A landscape with many peaks, sampled at points; each row gives a point and its height.
From any point a climber takes the steepest step (rise divided by distance) to one of its 2 nearest points. It stops when none of these is higher. Distance is the straight distance between rows; heights are no part of it.
z306 (h 551): 1.18; -2.74; 3.92; 0.91; 2.08; 2.21; 0.36; -1.56; 1.51; -0.67; -1.67; -1.62; -0.77; -0.37; -1.07; 0.10; -0.14; -2.49; 0.87; -2.25; 2.23; 0.02; -2.27; 0.88; 2.43
z580 (h 301): -2.09; 0.95; 0.80; 0.06; -1.62; -2.09; 0.63; 2.23; -0.38; -0.23; 2.41; 2.20; -0.16; 1.20; 2.10; -2.40; 0.59; 2.24; 2.76; 2.62; -1.53; -3.10; 0.18; -1.08; -1.38
z351 (h 589): -0.90; -1.08; -0.68; 0.70; 1.17; 1.84; -0.80; 0.32; -1.85; 0.19; 0.74; 1.67; 4.68; 1.02; -2.14; -0.35; -2.41; -2.76; 1.77; -2.58; 0.40; 2.71; -2.10; -0.53; -1.18
z285 (h 141): -1.78; 0.48; -0.86; -0.25; 1.39; 0.32; 2.22; 3.31; 0.09; -0.36; -2.32; 1.52; -0.21; 1.54; -0.26; 0.78; -0.23; -0.36; 2.87; 1.68; -3.03; -0.51; -0.45; 0.50; 0.49
z230 (h 457): 0.18; -3.94; -0.26; -2.09; -0.24; 1.77; 0.94; -0.90; -3.39; 0.85; -2.77; -0.87; 0.62; 2.39; -4.55; 0.81; -0.67; -1.65; -2.00; -1.00; 1.90; 1.71; 1.12; 2.25; 0.21
z606 (h 277): -2.05; 1.50; -0.82; -0.25; 0.40; -1.50; 1.73; 1.27; -2.18; 0.88; 0.92; 3.25; 1.76; 0.31; 1.53; -1.66; 3.10; 0.44; 2.56; 3.12; -1.94; -2.94; 1.06; -0.97; -0.95
z885 (h 484): 1.66; 0.73; -0.64; 1.78; 3.09; -0.89; -2.44; -0.78; 0.02; 0.03; 3.13; 0.27; 0.63; 0.82; 1.55; -2.84; -3.20; -1.52; 0.11; -0.57; -0.27; -1.10; -2.64; 1.79; 1.21
z854 (h 498): 2.20; 0.03; -0.81; -1.08; -2.60; 1.93; -0.13; -5.37; -2.23; 1.49; -0.34; 2.62; 0.10; -2.49; 0.88; 0.79; 4.16; -0.68; -0.53; -2.40; 2.02; -0.41; 2.66; -1.90; -2.08
z181 (h 371): -2.29; 0.36; -1.35; 1.94; -0.36; -1.30; -0.03; 3.05; 1.82; -0.83; -0.03; -1.43; -4.40; 1.25; 2.90; 0.66; -1.78; 0.28; 3.33; 2.06; -2.07; -1.97; -0.78; 0.45; 1.92
z862 (h 327): 0.90; -2.47; -0.57; 1.55; -0.88; -0.62; -0.85; 0.15; 3.06; 0.04; 1.32; -2.05; -5.08; 0.76; 2.86; -0.14; -4.14; 0.50; 4.25; 1.37; -1.07; -1.65; 0.16; 1.43; 2.51
z492 (h 207): 1.89; -1.63; 1.77; 1.26; -2.30; -0.97; -0.41; 2.26; 4.78; 0.81; 1.41; -2.56; -0.68; -2.37; -0.81; 0.89; -3.54; 4.51; -1.66; 1.87; -0.96; 2.04; 0.88; 0.30; -1.43
z284 (h 599): 1.05; 0.38; 2.02; 0.58; 0.75; 0.57; 0.65; -1.55; 0.45; -1.74; -2.19; -0.07; 0.15; 1.20; -1.74; -1.95; -0.08; 0.38; -4.56; -1.90; -0.98; -1.70; 0.13; -0.73; -0.76
z678 (h 9): -2.14; -1.80; 0.15; -1.37; -0.53; 2.38; 1.62; 1.05; -0.40; 0.41; -2.41; 1.91; -0.93; 0.73; -0.83; 3.37; 3.34; -4.20; 4.04; -0.79; 0.47; 1.83; 0.20; 0.81; 2.68
z362 (h 477): -0.83; -1.20; -0.38; 1.43; -1.35; 0.39; -1.30; 0.98; 0.92; -0.08; 2.44; -2.08; -0.08; 1.68; -0.81; -0.87; -3.45; 0.87; -1.65; -0.49; 0.02; 2.06; -1.26; 0.95; -1.29
z839 (h 167): -0.25; 1.24; -0.85; 0.07; -1.48; -3.18; 0.39; 1.38; 0.87; -0.59; 2.56; -2.31; -0.17; 0.17; 0.16; -0.27; -0.69; 2.64; -3.77; 2.42; -1.17; 0.08; 1.08; 1.81; -1.24
z468 (h 201): 1.13; 2.39; -2.04; 1.68; 3.22; -3.61; -1.73; 0.31; 0.63; -0.19; 3.05; -2.20; -0.01; -1.64; 3.29; 0.58; 0.14; 2.40; -2.10; 1.32; 1.02; -0.01; 0.10; 0.74; 0.01
z757 (h 257): -0.60; 1.42; -2.61; -1.26; 5.33; -2.43; 2.48; 2.88; -3.12; 0.55; -3.42; 0.90; 3.63; 0.79; -0.45; 0.10; 1.87; -2.18; 1.24; 2.51; -0.96; -1.21; 0.45; 1.56; 1.23
z301 (h 373): 2.35; 0.45; -0.14; -2.04; -2.60; 1.57; 0.68; -2.68; 1.09; 1.56; -0.92; 4.13; -0.79; -3.37; -0.07; 0.84; 0.98; 2.67; 2.49; -0.52; -1.48; -0.38; 2.10; -1.61; -2.17
z793 (h 254): -0.78; 2.52; -3.30; -1.17; 1.24; -2.93; -0.05; -0.35; -3.06; -0.17; 2.38; 1.98; 2.18; 0.49; 2.05; -1.23; 2.67; 0.34; -1.03; 1.84; -1.06; -2.36; 1.03; 0.23; 0.21
z905 (h 403): 0.93; 0.05; 4.34; 0.28; 0.26; -0.68; -0.83; -1.21; 0.52; -0.37; 1.92; 2.14; 3.54; -1.03; 0.74; -3.55; 0.91; 0.04; -0.18; 0.26; 0.29; -3.96; -0.91; -0.68; -1.50
z125 (h 46): -1.86; 0.83; -1.27; -0.99; 2.38; 1.29; 1.66; 0.56; -2.55; 0.10; -3.08; 0.89; 0.14; -0.12; 0.53; 2.74; 4.22; -4.05; 3.08; -0.04; -0.76; 0.19; 0.09; 0.70; 2.85
z363 (h 109): -1.93; -1.70; -0.79; -1.38; 1.85; 0.60; 1.51; 3.23; -1.26; 0.50; -2.09; 0.48; 0.85; 3.37; -1.53; 0.90; 0.04; -4.05; 4.04; 1.33; -1.80; -0.25; -1.17; 3.57; 2.15
z37 (h 456): 0.37; -3.02; 1.72; 1.05; 1.59; 1.26; -0.23; -2.34; -0.43; 0.42; -1.94; -2.81; -1.74; -0.52; -1.27; 1.95; 0.54; -2.10; -0.48; -2.43; 5.37; 1.84; -1.25; 0.35; 2.22
z136 (h 287): -0.41; -0.35; 0.83; 3.01; 0.04; 0.73; -0.47; 1.45; 2.01; -1.11; -1.93; -2.50; -1.19; -1.57; -0.29; 2.53; -1.03; 2.24; -1.88; -0.46; 1.43; 3.52; 0.40; -1.89; -0.54
z804 (h 233): -0.88; 0.72; 2.00; 1.52; -0.11; 2.09; 0.14; 1.85; 1.51; -1.44; -2.75; 0.22; 0.56; -2.20; -2.35; 2.65; 0.32; 1.00; -0.13; -1.26; 0.60; 4.19; -0.49; -3.73; -0.92
z221 (h 278): 0.68; -4.68; 2.93; -0.73; -2.87; 1.81; 0.38; -3.80; 1.80; 1.83; 1.05; -2.08; -1.62; -1.16; -2.56; 0.11; -1.01; -0.33; -3.28; -0.88; 0.64; 1.10; 0.40; 1.77; -0.60
z77 (h 174): 1.16; 2.43; -3.32; 0.18; 0.82; -2.96; -1.65; -0.99; -1.80; 0.44; 1.74; -2.88; 0.28; -0.80; 1.39; 0.76; 1.13; 1.60; -4.51; 0.69; 2.69; 1.35; 1.66; -0.60; -1.12
z200 (h 261): -1.21; 0.11; 2.41; -0.28; -2.11; 1.86; 0.74; -0.28; 2.28; -0.24; -0.29; 1.30; -1.39; -0.52; 0.18; 1.14; 3.92; -2.85; 0.27; -0.66; -1.69; -0.02; -0.90; 0.81; 2.01
z473 (h 414): -1.99; 0.09; 0.86; 0.54; -4.81; 2.40; -1.22; -1.38; -0.02; -0.14; 2.90; -0.03; 2.30; -1.04; -1.95; -0.18; 0.69; 0.67; -3.79; -2.28; -0.25; 4.06; 0.18; -2.28; -2.39
z731 (h 397): 3.01; -2.77; -0.28; -1.74; -0.98; 1.72; -0.43; -5.20; -2.45; 1.14; -0.85; 0.60; -0.28; 0.81; -0.14; -1.95; -0.28; -0.44; -0.23; -2.14; 1.60; -2.05; 2.30; 1.03; -0.58
z253 (h 184): 0.26; 0.62; 0.66; 0.93; -0.33; -2.55; 0.02; 2.82; 2.29; 0.22; 2.86; -1.41; 0.56; -1.58; 1.05; 0.37; -1.62; 3.48; -0.66; 3.18; -1.10; -0.16; -0.89; 0.60; -1.36
z231 (h 660): -0.51; -0.17; 2.40; 0.54; 0.38; 3.12; -0.65; 0.84; 0.15; -0.61; 0.98; 3.21; 4.35; 0.48; -1.82; -0.48; -0.82; -2.27; 3.99; -2.40; -0.33; 1.12; -1.54; -1.84; -0.97
z632 (h 119): 0.97; 0.77; -1.45; 0.19; 3.96; -1.31; -0.13; 1.68; 0.69; -0.93; -1.41; -2.53; -0.23; 0.12; -1.38; 0.80; -2.57; -1.18; -0.91; 0.96; -0.83; 1.20; -1.39; 2.93; 1.30
z896 (h 288): 1.79; -1.51; -0.07; 1.24; -0.60; 0.49; -2.68; -0.76; 2.81; 0.55; 1.75; -1.45; -3.44; -2.21; 2.41; 0.92; -3.74; 2.67; 4.24; 0.32; 0.51; -0.55; 0.76; -0.26; 1.05
z501 (h 466): 1.25; -1.90; 4.44; 1.92; 2.87; 0.62; -0.50; 0.18; 1.54; 0.31; -0.54; -2.04; 1.85; -0.56; -1.77; -1.76; -2.11; -1.36; -0.80; -0.72; 2.10; 0.07; -3.60; 0.79; -0.09
z690 (h 497): 0.17; 1.29; 2.65; 0.80; -0.06; -0.29; -0.66; -0.58; -2.15; 0.16; 1.34; 3.22; 3.12; -2.39; 0.58; -1.03; 3.29; 1.41; 0.15; -1.01; 2.93; -0.47; 0.70; -3.92; -2.26
z811 (h 392): -1.67; 0.24; 0.12; 1.02; -2.94; -1.63; -0.93; 0.36; 1.23; -0.31; 2.50; -3.18; -2.91; 1.04; 2.01; 1.05; 0.95; -1.50; -1.99; 0.97; -0.68; 0.65; -0.29; 1.71; 0.86
z430 (h 172): 0.74; 1.83; -4.90; -0.44; 2.01; -3.67; -0.04; 1.15; -2.17; 0.14; 1.26; -0.72; 1.70; -0.22; 1.47; 0.75; -1.16; 4.57; -1.93; 1.75; 1.92; 1.53; 1.82; -1.08; -1.63
z929 (h 569): 0.02; 1.72; 1.63; 0.05; -2.07; 0.86; 0.41; -2.19; -1.94; 0.00; -0.05; 4.19; 1.59; -3.54; 0.95; 1.40; 5.19; -1.51; -0.50; -0.81; 1.52; 0.13; 1.84; -2.29; -1.47
z821 (h 442): -1.53; -0.82; 0.11; 0.54; -4.18; 1.18; -1.10; -0.12; 1.64; 1.37; 3.00; -1.86; 0.75; -0.42; -2.00; 0.82; -0.76; 0.95; -2.51; -0.52; -0.19; 4.38; 0.16; 0.15; -1.81
z429 (h 475): -1.78; 2.08; -4.18; 0.03; -0.40; 0.97; -0.18; 0.94; -1.48; -0.29; 1.39; 1.46; 2.18; -0.66; 1.11; 2.11; 0.62; -0.49; 1.92; 0.26; -0.83; 3.24; 0.10; -1.18; 0.06
z650 (h 274): 0.02; 0.88; -0.95; 0.14; 0.18; 1.76; 2.35; 0.85; 0.37; -1.14; -4.16; 0.71; -0.09; -0.10; -1.59; 3.49; 0.19; 0.29; 0.93; -1.08; 0.12; 3.21; 0.33; -1.75; 0.06
z628 (h 444): 2.24; -0.62; -0.53; -0.55; 0.10; 2.49; -1.57; -5.94; -2.89; 0.65; 0.58; 1.56; 0.89; -0.18; -0.13; -1.17; 2.17; -0.42; -1.78; -4.51; 2.32; -1.41; 2.19; -1.90; -1.05
z636 (h 231): 0.59; -4.21; 3.95; 1.25; -3.34; -0.12; 0.41; 0.01; 3.63; 0.90; 1.35; -3.11; -3.22; -0.57; -1.98; -1.64; -3.99; 2.95; -1.38; 1.66; -0.38; 0.39; 0.39; 0.57; -0.58
z244 (h 428): -2.42; 1.64; -2.04; 1.25; 1.72; 0.53; -0.40; 2.87; -0.51; 0.27; 0.89; 2.40; 2.28; -0.56; 0.55; 0.81; -0.23; 0.81; 4.74; 1.09; -0.76; 1.33; -1.65; -2.38; 0.35
z553 (h 610): 0.91; -1.65; 1.33; 0.42; 1.65; -0.88; -1.73; -2.85; -0.88; -0.02; -1.17; -4.41; -3.45; 1.93; -0.88; -2.00; -2.09; -0.67; -3.74; -1.72; 2.49; -0.79; 0.37; -0.02; 0.95
z288 (h 530): 0.89; -1.19; -0.67; 0.21; 1.33; 0.92; -1.67; -1.52; -1.42; 0.35; 2.59; -0.39; 1.84; 1.26; -0.88; -1.30; -2.47; -2.69; -0.33; -2.43; 0.79; 1.32; -1.39; 1.40; 0.92
z330 (h 522): -1.17; -0.93; 3.03; -0.09; -3.04; 2.49; -0.59; 2.97; 0.54; 0.90; 0.37; 2.63; -0.25; -0.45; -0.54; -0.62; -0.82; 2.07; 4.79; 0.08; 0.44; 0.47; -0.34; -2.11; -1.18
z32 (h 360): 0.78; -1.27; 1.44; 1.94; 0.66; 2.53; -1.56; -1.49; 2.17; -0.05; -2.03; -2.86; -3.04; -1.14; -0.49; 3.09; -0.85; 0.18; -1.23; -2.29; 2.90; 2.82; -1.23; -1.81; 1.05
z87 (h 132): 2.56; -0.73; -2.15; -1.64; 1.49; -1.46; -0.98; -2.65; -0.43; -0.10; -0.04; -2.07; -1.28; 1.70; -1.12; -3.50; -3.26; 0.42; -3.81; -1.22; -1.62; -2.68; 1.55; 2.10; 0.66
z396 (h 314): 0.72; -1.66; 0.48; 0.04; -2.67; 1.95; -0.57; -3.34; 3.87; 0.35; -0.08; -1.52; -2.22; -1.19; -0.66; 1.68; -0.73; 0.61; -2.86; -1.38; -0.90; 1.61; 0.05; 0.29; 0.27
z182 (h 448): 1.79; -0.86; -0.53; -0.26; 0.53; -1.22; -1.08; -1.14; -0.31; 0.19; 2.95; 1.21; 0.50; 0.70; 1.70; -3.97; -3.48; 0.65; 2.25; 0.09; -0.74; -3.68; -1.24; 1.11; -0.77
z166 (h 234): -0.33; 2.07; -4.27; -2.18; 1.44; -2.34; -0.97; -0.08; -2.83; 0.60; 1.40; -0.40; -0.12; 2.47; 1.41; -1.54; -1.05; -1.52; -1.08; 1.37; -1.40; -1.69; 0.37; 2.10; 1.11
z670 (h 251): -2.35; 2.42; -2.24; -0.95; -0.49; -1.36; 2.43; 2.30; -3.04; -0.38; -2.05; 2.29; -0.40; 2.38; 0.62; -0.71; 3.39; 0.27; 1.04; 1.81; -2.58; -2.84; 2.27; -0.86; -0.01
z540 (h 351): 0.92; -0.56; -2.22; 0.19; -2.32; 1.09; -0.11; -1.03; 4.85; 0.00; -0.25; -1.81; -3.49; -0.95; 0.09; 3.44; -1.55; 1.32; -1.14; -0.50; -1.53; 3.15; 1.23; 0.74; 0.29
z143 (h 537): -1.62; 0.88; -3.26; 0.12; -2.50; 1.81; -0.01; -0.89; -0.23; 1.02; 0.69; -0.10; -1.53; -1.51; 1.18; 4.61; 1.93; -1.65; 1.53; -0.61; 0.62; 4.05; 0.27; -0.18; 0.92
z955 (h 662): 1.49; 0.35; 1.44; -0.80; 0.86; 1.00; 1.20; -1.58; -0.32; -1.69; -2.07; 2.59; 3.10; 0.61; -1.60; -2.58; 1.21; -1.14; -2.17; -1.92; -2.00; -2.99; 0.25; -0.12; -0.88
z127 (h 230): -1.48; 3.23; -1.68; 1.90; 4.17; -3.65; -1.53; 2.35; 1.52; 0.45; 4.30; 0.27; 2.12; -2.81; 3.66; 0.06; 0.91; 1.65; 1.11; 1.81; -0.34; 0.06; -1.56; -0.68; 0.83
z141 (h 329): -1.00; -1.20; 1.19; -0.99; -3.28; -0.64; 0.78; 0.61; -0.82; 0.45; 2.28; 0.80; -0.66; -0.11; 1.60; -1.50; 1.51; -0.41; 0.80; 1.87; -0.69; -2.39; 0.32; 2.49; -0.63
z489 (h 229): -0.23; 0.75; -2.58; -1.98; -2.14; -1.35; 1.42; 0.73; -3.71; -0.52; -1.04; 1.13; -0.77; 2.31; 0.25; -1.04; 1.43; 1.25; -0.26; 1.23; -0.70; -2.40; 2.60; 0.13; -1.40
z176 (h 190): -0.61; 1.66; -4.58; -0.90; 1.50; -3.36; 0.94; 1.79; -0.71; 0.35; -0.19; 0.41; -0.82; -0.01; 2.17; 0.72; 0.28; 4.54; 0.21; 3.01; -0.44; -0.09; 2.05; -0.18; -1.57
z721 (h 173): 0.51; 1.23; -2.39; 0.08; 4.44; -3.59; 0.44; 3.36; -2.01; -0.53; -2.51; -1.51; 0.38; 3.41; -0.46; -1.44; -2.62; -0.57; 0.04; 2.18; 1.17; -1.84; -1.06; 1.15; 0.00
z409 (h 542): 0.92; -2.12; 2.34; 1.45; 2.45; -1.03; -0.83; -1.30; -0.23; 0.65; 0.14; -3.75; 0.39; 1.10; -1.04; -1.89; -1.58; -1.36; -4.02; -0.85; 3.24; -0.90; -1.51; 0.48; -0.13
z722 (h 411): -0.66; 0.46; -1.13; 1.28; -0.26; -0.76; -1.07; 2.90; -0.31; -0.59; 1.19; -0.87; -1.97; 1.67; 2.20; 0.09; -2.84; 0.87; 2.94; 1.37; 0.27; -0.28; -0.82; 0.27; 0.27
z835 (h 279): -0.48; 2.06; 2.65; 1.32; 2.18; -1.71; -0.07; 3.18; 2.49; 1.50; 0.65; 1.09; 0.76; -3.90; 1.68; 0.84; 1.99; 1.99; 3.79; 2.29; -0.50; -0.16; -1.59; -2.02; 0.08
z616 (h 146): 0.74; 0.82; -2.14; -1.11; 3.44; -1.50; -0.31; 1.34; -1.26; -0.15; -2.90; -1.99; -0.41; 2.32; -0.37; -0.67; -2.36; -3.31; 0.55; 0.88; 0.01; -1.45; -0.42; 3.00; 2.80
z433 (h 149): 1.38; 0.80; -1.59; -0.58; -0.42; -2.44; 0.00; -2.23; 0.50; -0.40; 1.10; -1.41; -0.18; 0.84; 0.69; -2.62; -0.93; 2.43; -4.78; 0.09; -1.73; -2.45; 1.59; 0.29; -1.09
z57 (h 218): -1.81; 0.16; 1.16; -0.14; -2.42; 2.84; 0.59; 0.87; 2.49; -1.76; -0.74; 1.18; -1.80; 1.58; -1.33; 1.50; 0.03; -1.44; 0.91; -1.72; -2.27; 1.61; -1.05; -0.29; 2.26
z961 (h 585): 0.12; -0.73; 2.22; 0.35; -2.10; 3.33; -1.55; -1.16; 1.09; 0.06; 1.17; 1.53; 1.36; -0.37; -1.38; -0.80; -0.52; 0.12; 2.99; -2.75; -0.13; 0.72; -1.03; -2.07; -0.71
z243 (h 83): -1.59; -0.22; -2.06; -0.52; 4.73; 1.18; -0.19; 1.93; -2.46; 0.94; -1.73; 0.79; 1.02; 2.09; -0.23; 0.70; 1.78; -5.20; 4.41; 0.60; -0.62; -0.72; -1.37; 2.53; 3.07
z35 (h 296): -0.41; 3.79; -3.44; -1.99; 5.11; -2.72; 0.70; 0.53; -3.45; 1.41; -2.16; -1.10; 0.71; -0.87; 0.80; 1.12; 3.02; -1.77; -0.88; 1.90; 0.06; -1.33; 0.14; 1.67; 2.59
z594 (h 517): 0.86; 1.35; 2.12; -0.38; -0.01; -0.57; 0.75; -3.01; -1.00; -1.01; -2.36; -0.05; -1.14; -0.74; 0.67; -0.83; 3.96; -0.72; -4.19; -1.42; 1.29; -2.48; 1.47; -1.04; -0.34
z667 (h 252): 1.30; -5.00; 3.45; -0.53; -3.53; 0.50; 0.36; -2.74; 2.87; 0.65; 1.59; -2.63; -1.67; -1.11; -2.71; -2.32; -3.96; 1.30; -2.46; -0.07; -1.24; -0.11; 0.88; 3.19; -0.33
z807 (h 322): -1.24; 1.50; 2.40; 0.93; 2.06; -1.99; 0.69; 3.42; 2.95; 0.17; 1.62; 1.56; 2.18; -1.19; 1.31; -1.79; -0.03; 0.72; 2.57; 1.48; -2.94; -1.53; -1.89; -0.68; 0.07
z715 (h 336): 1.09; 2.94; -3.19; -0.60; 4.28; -0.78; -0.78; -1.39; -1.31; 0.55; -1.62; -2.90; -0.34; -0.94; 0.69; 1.11; 1.55; -2.04; -1.73; 0.70; 0.84; 0.33; -0.56; 1.62; 2.92
z791 (h 228): 0.31; -0.34; -2.34; -1.89; 3.70; -1.24; 1.23; 1.51; -4.56; 1.23; -1.94; 1.09; 3.37; 1.62; -0.71; -0.90; 0.34; -0.73; 2.10; 2.53; 0.51; -0.93; 0.35; 0.98; -0.75
z979 (h 434): -1.22; -0.80; -0.50; -0.14; -2.46; 0.16; -0.32; 0.48; 1.36; -1.64; 0.10; -3.40; -2.52; 3.17; -1.45; 0.48; -1.61; -0.29; -2.92; -0.44; -0.36; 1.23; 0.28; 1.17; 1.17
z551 (h 410): 1.59; 1.16; -1.51; -0.51; -3.12; 1.35; 0.09; -3.33; 2.30; 0.91; 0.37; 1.56; -2.53; -3.85; 1.23; 1.99; 1.78; 1.06; 0.31; -0.55; -1.29; 0.25; 1.39; -0.27; -0.18
z480 (h 588): 0.09; 0.67; 1.59; -0.62; -1.30; 0.99; 2.47; -0.66; -1.82; -1.71; -3.45; 3.03; 2.42; -0.56; -1.86; 0.06; 3.32; -0.71; -2.26; -1.29; -0.66; 0.25; 1.97; -1.51; -1.32
z7 (h 418): -1.76; 1.43; 1.33; 1.11; 0.55; 0.33; -0.27; 3.93; -0.64; -0.49; -0.04; 1.89; 3.34; -0.11; -0.46; -0.37; -1.22; 2.03; 3.66; 0.79; 1.11; 1.44; -1.22; -4.42; -2.54
z140 (h 446): 0.75; 1.99; 3.45; 0.43; 2.04; -0.76; -1.31; -0.36; 0.14; -0.73; 2.04; 3.63; 4.61; -2.45; 1.50; -3.26; 2.29; 0.25; 0.18; -1.61; 1.42; -2.58; -1.11; -3.75; -1.37
z982 (h 516): -0.20; -1.24; 0.85; -1.30; -0.78; 1.84; 2.39; -0.22; -1.82; -0.49; -3.35; 0.62; 0.65; 0.90; -2.69; 1.43; 2.71; -2.02; -1.96; -0.70; 1.21; 1.07; 1.04; 1.03; 0.19
z385 (h 416): 2.22; -1.69; -0.09; -1.00; -0.08; 0.91; -0.22; -2.75; -1.95; 0.58; 1.18; 1.71; 1.37; 1.04; -0.16; -2.62; -1.71; 1.14; 0.99; -1.25; 0.55; -3.46; 0.47; 0.85; -2.18
z805 (h 203): 2.15; -0.77; -2.09; -1.46; 2.74; -1.43; 0.33; 0.32; -3.31; 0.57; -0.91; -0.50; 2.20; 1.59; -1.53; -1.48; -2.96; 0.29; 0.06; 0.74; 1.70; -0.92; 0.30; 1.05; -0.24
z991 (h 210): 1.14; 0.19; -1.08; -1.45; -0.68; -1.88; 1.44; 0.71; -1.21; 0.44; -0.15; 1.98; 0.65; 0.08; 0.75; -1.09; -0.24; 3.65; -0.43; 2.36; -0.36; -0.95; 2.14; 0.06; -2.88
z331 (h 465): -1.56; -0.31; 0.80; 1.04; -0.89; 0.27; 0.21; 4.64; -0.43; -0.85; -0.73; 0.53; 0.11; 1.42; 0.18; 0.52; -1.79; 2.31; 3.46; 1.38; 1.67; 0.42; -1.05; -2.28; -1.78
z934 (h 388): 1.99; 1.52; -0.75; 0.58; 3.53; -1.38; -0.81; -2.12; -0.44; -0.32; -1.09; -2.51; -1.82; 0.18; 2.14; -0.61; -0.30; 0.14; -2.35; -0.56; 0.89; -2.25; -1.15; 1.00; 1.81
z359 (h 321): -1.31; 0.03; 3.91; 0.33; -4.99; 1.96; -0.34; -0.12; 3.72; -0.74; 0.68; 0.24; -2.63; -1.42; -1.45; 0.24; 0.26; 1.56; -1.09; -1.78; -1.20; 1.70; -0.21; -3.28; -1.04
z640 (h 328): 1.09; -0.60; -0.69; -1.38; -1.48; 2.83; 1.76; -1.49; 1.39; -0.74; -3.72; 2.65; -0.72; -0.65; -1.91; 1.74; -0.22; 2.02; 1.12; -1.33; -0.87; 1.34; 0.96; -0.99; -1.06
z449 (h 356): -1.74; 0.13; 1.18; 0.31; -1.92; -0.51; -0.80; 0.67; -1.56; 0.09; 2.90; -1.04; -0.09; 0.88; 0.82; -0.29; 0.76; -2.29; -0.52; 1.48; 0.70; -0.83; -1.57; 1.63; 0.17
z305 (h 304): 0.56; 0.64; 0.19; -0.73; 0.35; 1.02; -0.21; -1.50; -0.14; -0.89; -0.47; 0.28; -1.02; -0.17; 0.97; 0.40; 2.32; -2.87; 0.24; -1.03; -0.72; -1.45; -0.47; 1.00; 2.39
z120 (h 391): -0.55; -2.77; -1.90; 0.24; -2.95; 1.64; -0.42; -0.04; 3.67; -0.41; 0.82; -2.44; -4.72; 2.09; -0.85; 2.09; -3.45; -0.40; -0.19; -0.70; -1.20; 2.93; 0.00; 1.76; 2.98
z312 (h 467): 0.24; 0.05; -1.25; -1.29; -3.69; 1.48; 0.69; -2.54; 1.46; 1.07; -1.27; 0.60; -3.47; -1.98; 0.78; 3.76; 3.15; -1.40; 0.31; -0.03; 1.64; 2.39; 1.57; 0.30; 0.09
z544 (h 370): -1.81; -0.86; 4.61; 0.24; -5.06; 2.10; 0.02; -0.10; 0.87; -0.42; 0.69; 0.63; 0.68; -0.85; -1.85; 0.79; 1.60; -0.99; -1.75; -2.06; 0.76; 3.00; -0.43; -2.31; -1.04
z774 (h 175): -2.58; -0.12; -1.24; -0.38; -0.28; 0.71; 1.09; 2.71; 1.66; -1.31; -2.68; 0.48; -2.61; 2.91; 0.10; 2.23; -0.06; -0.68; 2.94; -0.25; -2.55; 1.38; -0.75; 0.26; 2.40
z175 (h 362): -0.26; 0.18; 4.17; 0.55; 0.23; -0.98; 0.68; 2.18; 1.32; -1.10; 0.66; 0.53; 3.06; 1.21; 0.27; -3.12; -0.03; -0.54; -0.09; 1.02; -1.20; -2.53; -1.96; -0.47; -1.25
z111 (h 447): 2.00; 2.05; 1.65; -0.13; 1.32; -1.71; -0.29; -1.76; -0.05; -0.81; 0.53; -0.26; -0.42; -2.12; 2.31; -0.54; 1.84; 1.03; -2.47; -0.19; 0.46; -2.57; 0.18; -0.40; -0.07

Call two points neighbours if one is among the 2 nearest of the other. Go from one point of each pair to the other, from neighbour to neighbour, staying as high as possible. Name the lowest point that can't be avoided.
z929 and z553 -> z804
z231 and z143 -> z7
z306 and z955 -> z934
z143 and z929 -> z731
z553 and z306 -> z501

Where does a climber stop that starts at each point below?
z632 -> z955
z433 -> z362
z991 -> z362
z616 -> z955
z221 -> z362
z807 -> z929
